Each row is a point on a landscape with many valleys, with its height.
From any point a ball rolls to the lowest of the 4 points nearest to it. It stops when none of these is lower. Distance is the straight distance between rows; heights are no part of it.
bom (h 58.3): [ 40  17 -58 -14   9  13  22 -34 -24  31 -13 -68  35  22  -2  35 -27  34
  -7 -12  29 -20  90  -7 -13 -36]
raneb (h 50.0): [ -1 -12  32  -5  -4   4   7 -13  24  -7   4  39 -12 -23  14 -15  13 -30
   5   6  -2  18 -55  -6  14   1]
Pofur (h 52.1): [ -1   6  21  -8   6  14  18 -13  39 -15  10  41   1 -20   8 -23  23 -21
 -30   6 -22  19 -52 -10  19  12]
kugu (h 27.5): [-11 -29  21  -2  33   8 -10   2 -26  -1  20  -8  -1 -35  11 -40  -3 -35
  47  -2 -13   5 -64  41   5 -10]
Kuz (h 37.9): [  1 -15  40   5   4 -17  10 -29  10 -20   9  13 -22 -25  26 -26  14 -26
  -3  22 -14   6 -47   5  -9 -27]
kamu (h 53.2): [  4  -2 -28   5  31  10  33 -52 -36  38 -20 -57  15  37  -8  39 -36  18
   2 -15  16 -16  65  11  -7 -63]
Goman (h 81.0): [  0  12 -31  -3   9   2   4 -15 -25  20 -15 -37  17  34 -18  49 -29   0
  23 -34  24  -9  65  18 -12 -16]
zubo (h 43.3): [  1  11  19   0 -22  -1   2   4  19  -7  -1  34  -9   6  -3   9  -2  -5
  -6   1  16  18 -18 -19  -2   9]
vali (h 38.0): [-17  -1  28  19  -4 -24  -3 -32  -9 -18  -4 -14 -29  24   1 -11  18  17
 -31  52 -14  -4  -5 -19  -8 -52]
derug (h 20.9): [-29  37  -5  20   0  -5   8   5  -5  -6   2 -24  10  22 -13  -3   3  49
 -22  -9 -22 -21  24 -12   3 -11]
Leme (h 20.4): [-15 -37   9  -9   8  10  -6  29 -15  16  23  42   4 -12 -16  21  -9 -28
  22 -26  -7  15 -28   0  19  59]
gon (h 46.4): [-13 -34  19  20  16 -16  11 -37 -17   3 -10 -25 -21  15   6   2  -9  -6
  18  14  -2  -1   1  23 -23 -52]
Baz (h 47.1): [-28 -22  11  18  55 -14   7 -40 -35   8   5 -48  -3  -1   2 -24 -14  21
  12 -14 -17 -21  -9  51  -3 -53]
suton (h 75.2): [-10  -5 -12   8   1  -2  -3  -5 -13  23  -6 -16   4  17 -11  39 -13   5
  31 -26  24  -2  30  19 -10  -4]
zif (h 64.8): [ -1  17  -3  -6  -1  13  10  16  41 -18   9  36  12  -6   6  -6   0   6
 -17  -8 -18   9 -15 -26  21  42]
tum (h 20.5): [ 27  36 -37   9 -46  -4 -15  25 -25   1 -26 -43   2  16   6  -7   3  47
 -43  43  17 -26  56 -35 -13 -28]
Doga (h 47.6): [ 12 -50  33  -5  -7   3  -2  13  -3  -3  11  19 -16 -33  26 -15  -8 -64
  33   1  13  22 -55  17   2   5]
Rera (h 62.7): [ 11  43 -46  21  -7  -4  -7  26   2   3 -11 -43  27   4 -14  -7   1  58
 -20 -15  -4 -29  57 -13   6   5]
Mirek (h 34.1): [-17 -20  25   1  24  -2   9 -21  -4   7  15   2  -8 -10   7 -27   3 -13
  21 -13 -12  -2 -34  25  -4 -14]
zuven (h 84.8): [ 14  12 -32  -1   2  -4 -28  53   4  -1   9  19  28  -1 -10  23 -11  22
  18 -27   6 -13  47  -1  11  62]
gimev (h 62.6): [ 23  23 -41   1  -7   4  13 -13 -20  25 -31 -60  22  35  -6  22 -19  33
 -14   1  17 -15  77 -12 -13 -40]
Mifu (h 41.1): [ -1 -21  21 -26  24   9   3 -19  18 -20  16  11  -9 -49  25 -42  19 -46
   9   1 -20  11 -70  19  19  -3]
veb (h 78.3): [ 25  16 -10 -25 -26  24  14  35  59 -30   3  59  17  -1   5 -15  10 -11
 -39  -1  -4  22 -11 -40  24  63]
nal (h 70.4): [ -7   9  -7   1  -1  -3  -1 -16  -9  25 -17 -13   0  30 -10  24 -17  13
  10 -14  16   1  25  11 -14 -17]
fifar (h 31.7): [  2 -47  23  -4  23   6 -11  19 -33  25  17   6 -10 -38  16 -21 -11 -52
  45  -8   1  14 -60  41   5  -7]
Tup (h 63.3): [-18  15   4  10  -1   4  -4  14  11   8   0  20   5  11 -14  13  -1  -2
   6 -22  -2   3  -9  14  -3  15]
palu (h 72.6): [ 18  14 -38  -8  -1   3 -24  16 -18  32 -17 -12  11   8 -25  59 -19   2
  37 -17  37  -3  78  12  -4  26]
dimon (h 80.7): [ 36  -1 -36  -7   7   2 -25  69  16 -15  20  46  31  -6  -8  14 -13   6
  14 -22  -8   8  33 -19  20  84]
fozi (h 80.5): [ 39  14 -46 -10 -13  -2  -5  -1 -11  33 -22 -34  12  10  -8  45 -20  10
  15 -24  45  -9  81   8 -16   5]
tunak (h 58.9): [ 21   7  -1 -14 -31  -4 -20  39   7  12   9  46   2   8 -22  40  -5  -8
  22  -9  22  14  21  -8  -6  57]
sim (h 28.7): [  0 -28  43   6 -13 -16   4 -23  12 -13  -8  14 -22   2  18 -10  10 -22
  -4  34   5   5 -29   2 -19 -40]
nafa (h 63.8): [  9 -28   7 -29  21  24  31 -18  60 -20   2  38   6 -42  31 -33  35 -58
 -26  -2 -15  28 -65 -12  44  17]
Tizi (h 33.5): [-32  -4  19  11  43  -6   6 -36 -11 -12  17 -21 -16 -15   9 -37  16  11
  -1  -8 -32 -22 -35  30   6 -31]
Zol (h 64.6): [ 13  33  -7  -5 -43  12   0  32  29 -19   2  27  11  -1   4 -16  12  11
 -34  19  -1   7   3 -43  -1  41]
Tiv (h 25.1): [ 24  14 -15  -9 -37  -7 -21  29  -4  13 -15  17  -1  21 -16  37 -14  -8
  26  -2  36   5  48   6 -11  43]
lun (h 46.9): [-11 -33  23  16  29 -24   5 -44 -21 -11  -2 -28 -31  16  11 -18   3  -2
  -7  31 -12  -7  -2  16 -19 -65]
Zisaf (h 68.5): [ 37  -3 -38  -6 -14 -11 -31  56  -8   7  -1  17  15   4 -21  39  -7   5
  32 -10  15   4  63  10   8  65]
bif (h 35.7): [-16 -12  29  -7  42   1   3 -31  -2 -22  23 -14 -13 -40  27 -57  31 -28
  -7  12 -27 -15 -54  18  -9 -24]
Gesoz (h 50.4): [ -7 -12  -5  10  22 -12  20 -33 -31  12 -18 -44   1  23  -5  16 -14  20
  -2  -4   1 -11  41  16 -11 -54]
gam (h 73.0): [-24  10  -7  -4   0  14 -10  22  18  -6  11  26  11   0 -10  18   1  11
  13 -30 -10  -4  -7  -3  12  41]
Bubup (h 29.9): [-11  46 -18  18 -15  -3  -3   4 -16 -11  -6 -47  11  16 -13 -10  17  58
 -45  26  -6 -24  30 -36  10 -20]
Bag (h 43.4): [  7 -36   0 -28  41  20   0  -7  16  -5  19  30   7 -54  16 -28   7 -48
   0 -28 -21  18 -75   7  42  23]
natur (h 45.6): [ -3 -33  30  -1  -8  -6  -6 -18   9   3   0  15 -26 -15  13  -3  -3 -36
  15   8   7  20 -39  21 -12 -22]
Guten (h 29.3): [-21  -5  29   6  10  -9   5 -34  -4 -14   5 -12 -21  -2  18 -24  23  -5
 -21  32 -26  -7 -39  13  -5 -26]
puf (h 46.1): [-25  16   8   7  18  14  21  -4  27  -6  12  14   2  -2   0  -9  11  14
 -17  -8 -33   4 -22 -12  11  21]
Rudan (h 31.8): [ 33  22 -28   5 -46   3 -14  51  30 -20  -5  14   7  -5  -1   0  -4  13
 -16   7  24   2  29 -22  -2  59]
lokad (h 10.3): [-11 -45   9  -2  34  13   2  18 -28  17  28  23   6 -48   4 -25  -3 -42
  45 -26 -14  19 -63  29  19  14]
Vake (h 69.5): [ 24  21 -54   7  -6  -5   2  13 -14  25 -22 -45  23   8 -16  22 -19  48
   7 -14  16 -22  82  -5  -4  -2]
Nanaz (h 32.3): [-28   7  27  14  23  -9   5 -32  -5 -12  11 -26 -11   1   3 -15  21  14
 -32  16 -29 -12 -29   6   4 -33]
tagub (h 56.0): [-21   7  10  10  -4  -2   5 -14  11  -9  -1  19 -11   0   2  -4   9   2
   0  -2  -9  10 -30  -5  -4  -4]
vak (h 52.6): [-20  15  -6  -1   5  -7  19 -24 -22  11 -18 -44  -2  40 -10  17  -5  31
 -10   9  -1 -18  35  -8  -7 -57]
kivol (h 40.2): [-20  25  17  13 -10  -3   5 -17 -17 -14  -2 -27  -1  33  -3   2  23  43
 -51  46 -12 -11  13 -34  -8 -41]
Velog (h 12.3): [  7 -15  28 -19 -42   1 -10  12  20   4 -12  44 -21   3  -3  28   3 -29
   5   0  27  23 -18 -13 -13  24]
kugos (h 68.9): [  5  32 -25   0 -20  -3  -6  -6  -3  13 -23 -31   4  31  -9  17 -16  35
 -13   1  13 -17  53 -12 -15  -8]
Nitaz (h 60.0): [ -7 -30  24  12  -2  -7  -4 -14 -18  23   0  14 -13   0  -2  26 -10 -29
  36 -16  19  10 -13  20 -11 -16]
Lus (h 48.5): [-12 -32   6   9  37  -9  21 -39 -36  13  -5 -51 -16  13   5   5 -18  16
  16  -2   0 -13  16  33 -11 -74]
mefuz (h 63.4): [ 29  21 -33   8 -20   5 -14  55  32 -17  10  31  20  -1 -13  -2  -8  16
  -6  -8   0   6  14 -18   4  65]
dube (h 43.1): [-16  24  20  13 -28   0   3 -10  13 -20 -10  14 -13  17  -1  -2  16  14
 -34  30  -5   5  -4 -27 -11 -25]
zeso (h 32.0): [  7 -39  23 -22  19  14  -8   6  -2  -1  21  24  -4 -51  14 -29   6 -61
  29  -8  -8  15 -80  15  30  13]
Kalam (h 28.0): [-19 -14  14   0  41  12   2  -8  -9   3  28   5   2 -31  10 -31   7 -19
  27 -29 -27   3 -55  31  14   1]
pidiv (h 60.2): [ 25 -48  43 -12 -22   1   3 -12  33 -17   4  32 -22 -32  31 -22  11 -71
   8  18  18  27 -63   8  -6  -7]
tusa (h 58.1): [-11  -5   6  -7  19   3  10  -7  15 -10  17  29   5 -25   4 -12   5  -7
   4 -24 -26  16 -49  -2  22  17]
Doza (h 42.8): [  4 -32  22 -15  13  13  10 -10  26  -8  13  26  -3 -38  24 -32   8 -56
   8  -1  -6  11 -63  14  10  -2]
Mase (h 29.8): [-25  29   2  13 -13   0  12 -16   1 -13   4  -9  -4   8  -8  -7   9  26
 -23   5 -16 -10   5 -10  -2  -8]
Duleb (h 66.4): [  5  33 -41  16  -1  -1  -9  40  11   3   2 -12  17   1  -7  -6  -9  46
   1 -23  -6 -27  35  -9   3  24]
kasa (h 56.2): [ -8  -6  -8 -12   5   9 -10  20   7   5  18  37  18  -7 -12  15  -9  -7
  18 -35 -12  12 -17  -8  28  54]
vogo (h 40.8): [-13 -30  24  13  14 -15   0 -28 -16  -6   3 -18 -13  -4  18 -25 -10 -23
  28   8  -1   3 -22  38 -19 -45]
betiv (h 82.0): [ -4 -35   3 -12   2   8 -13  19 -32  37   2  22  -5   9 -32  55 -10 -35
  34 -22  29   5  14  28  -1  43]
zur (h 37.8): [-13 -10  26  -9  43 -11   8 -39   0 -37  30 -28 -24 -39  32 -49  39  -8
 -39  42 -31 -23 -41   6   0 -28]
sinad (h 44.1): [ -6 -35  10 -13  10   7   0  14   1  11  16  44   3 -16  -8  13  -5 -39
  24 -29  -7  30 -45   4  25  39]
sufar (h 77.6): [  7  -5   7 -25 -15  10   7  21  41 -21   9  55  14  -9   4   8   9 -30
 -23 -11   1  36 -26 -22  25  60]
legok (h 64.0): [-10  -2  15   1  -8  -7  -1 -16  -5  14 -19   9 -16  14  -9  22   0  -5
  10   2  15   8 -10   7 -13 -15]
Vam (h 30.8): [-35  27 -16  11  22   0   0   1 -12  16   2 -16  13  14 -21  10  -8  35
  20 -36 -20 -28  24   5   4  -4]
rusez (h 68.8): [ 40  26 -38  -7 -23   1   0  -6 -15  25 -33 -39   7  25 -14  25 -13  24
   0   3  26  -8  71 -20 -22 -26]
guti (h 78.0): [ 26  25 -15  -5 -46  -7  -6   8  -9  22 -36 -15  -5  34 -11  25  -7  18
  -6  12  32   5  55 -17 -26  -1]
lipo (h 45.3): [-20 -36  16  11  42 -11   0 -20 -42   3   4 -38 -11  -6  17 -37 -17 -12
  39   1  -5 -16  -8  60 -24 -47]
dak (h 54.3): [  2  45 -30  19 -20   1  -5  24   7  -1  -7 -22  13  10 -10  -9  -2  47
 -22   3  -1 -16  33 -31  -7  14]
Gefa (h 42.4): [-16 -35  37   0  35 -16   2 -31 -22 -36  13 -38 -31  -5  24 -39  19 -12
 -17  69 -26 -22 -15  21 -26 -61]
popod (h 74.2): [  8   7 -10   0 -11  -7  -7  -5  -7  25 -22  -9   0  34  -9  40 -22  14
  13 -18  22   5  35   9 -15  -7]
mebel (h 40.9): [ -1 -10  26 -10  16   2  30 -34  33 -28  11   7   1 -35  29 -47  38 -34
 -27  24 -23  -5 -54   5  14 -10]
vunol (h 35.2): [ -4  28 -22  10 -24  -4  -8   6 -29  -8 -26 -42   7  41  -6   8   5  50
 -51  41   9 -13  41 -40  -6 -43]
tuluv (h 73.2): [  1   6   2 -16 -11  10  -2  34  20 -16  13  51  12  -2 -10  19 -10 -10
   3 -10   5  17 -17 -19   9  57]
piger (h 47.0): [ -4  10  14   2 -29  -9  -6 -21 -10  -5 -24  -9  -8  38  -5   5  10  17
 -26  39   5   2  18 -26 -19 -50]
Gepa (h 41.7): [  3  45 -16  13 -45   4  -5  21  11 -15 -12 -20   0   9  -7 -20  10  47
 -46  33  -2 -13  29 -39   1   0]
Vasar (h 54.6): [ 38  19  -7  -4 -49 -11 -17  55  24  -6  -4  44   1   6 -10  19   2  -5
  -6  14  33  16  26 -21  -7  70]
zuro (h 69.2): [ 23  24 -35  -2 -26  -5 -24  33   2   7 -12  -7   6  16 -12  22 -10  23
  14 -10  17  -7  56 -13  -5  29]
beg (h 31.4): [-22  32  12   0 -13  11   9 -10  22 -22  11   5   3   3  -5 -18  18  17
 -40  19 -23   1 -23 -30  12  10]
Fev (h 71.2): [-14 -25   2  -1   6  -1  -7   3 -15  37   1  28  -3   1 -21  26 -18 -22
  35 -29  10  10  -5  22   3   6]
Fusuk (h 22.7): [ 24  41 -33  19 -34   5 -10  45  15 -20  -2   7   6   1   0 -20   0  41
 -20   9   5 -12  31 -31  -1  33]

Call two points neighbours if one is among the 4 nearest of the other. Go from one point of each pair to the other, from neighbour to neighbour, staying as low as possible. Name the highest point that can't be avoided.
Tiv and sim -> Vasar
tum and lokad -> Mirek
tum and Fusuk -> Gepa
tum and derug -> Bubup
tum and sim -> Nanaz
Velog and tum -> tagub

Where does a ball stop that starts at each point below?
suton -> Velog
zif -> derug
Goman -> Velog
gimev -> lokad
lipo -> lokad
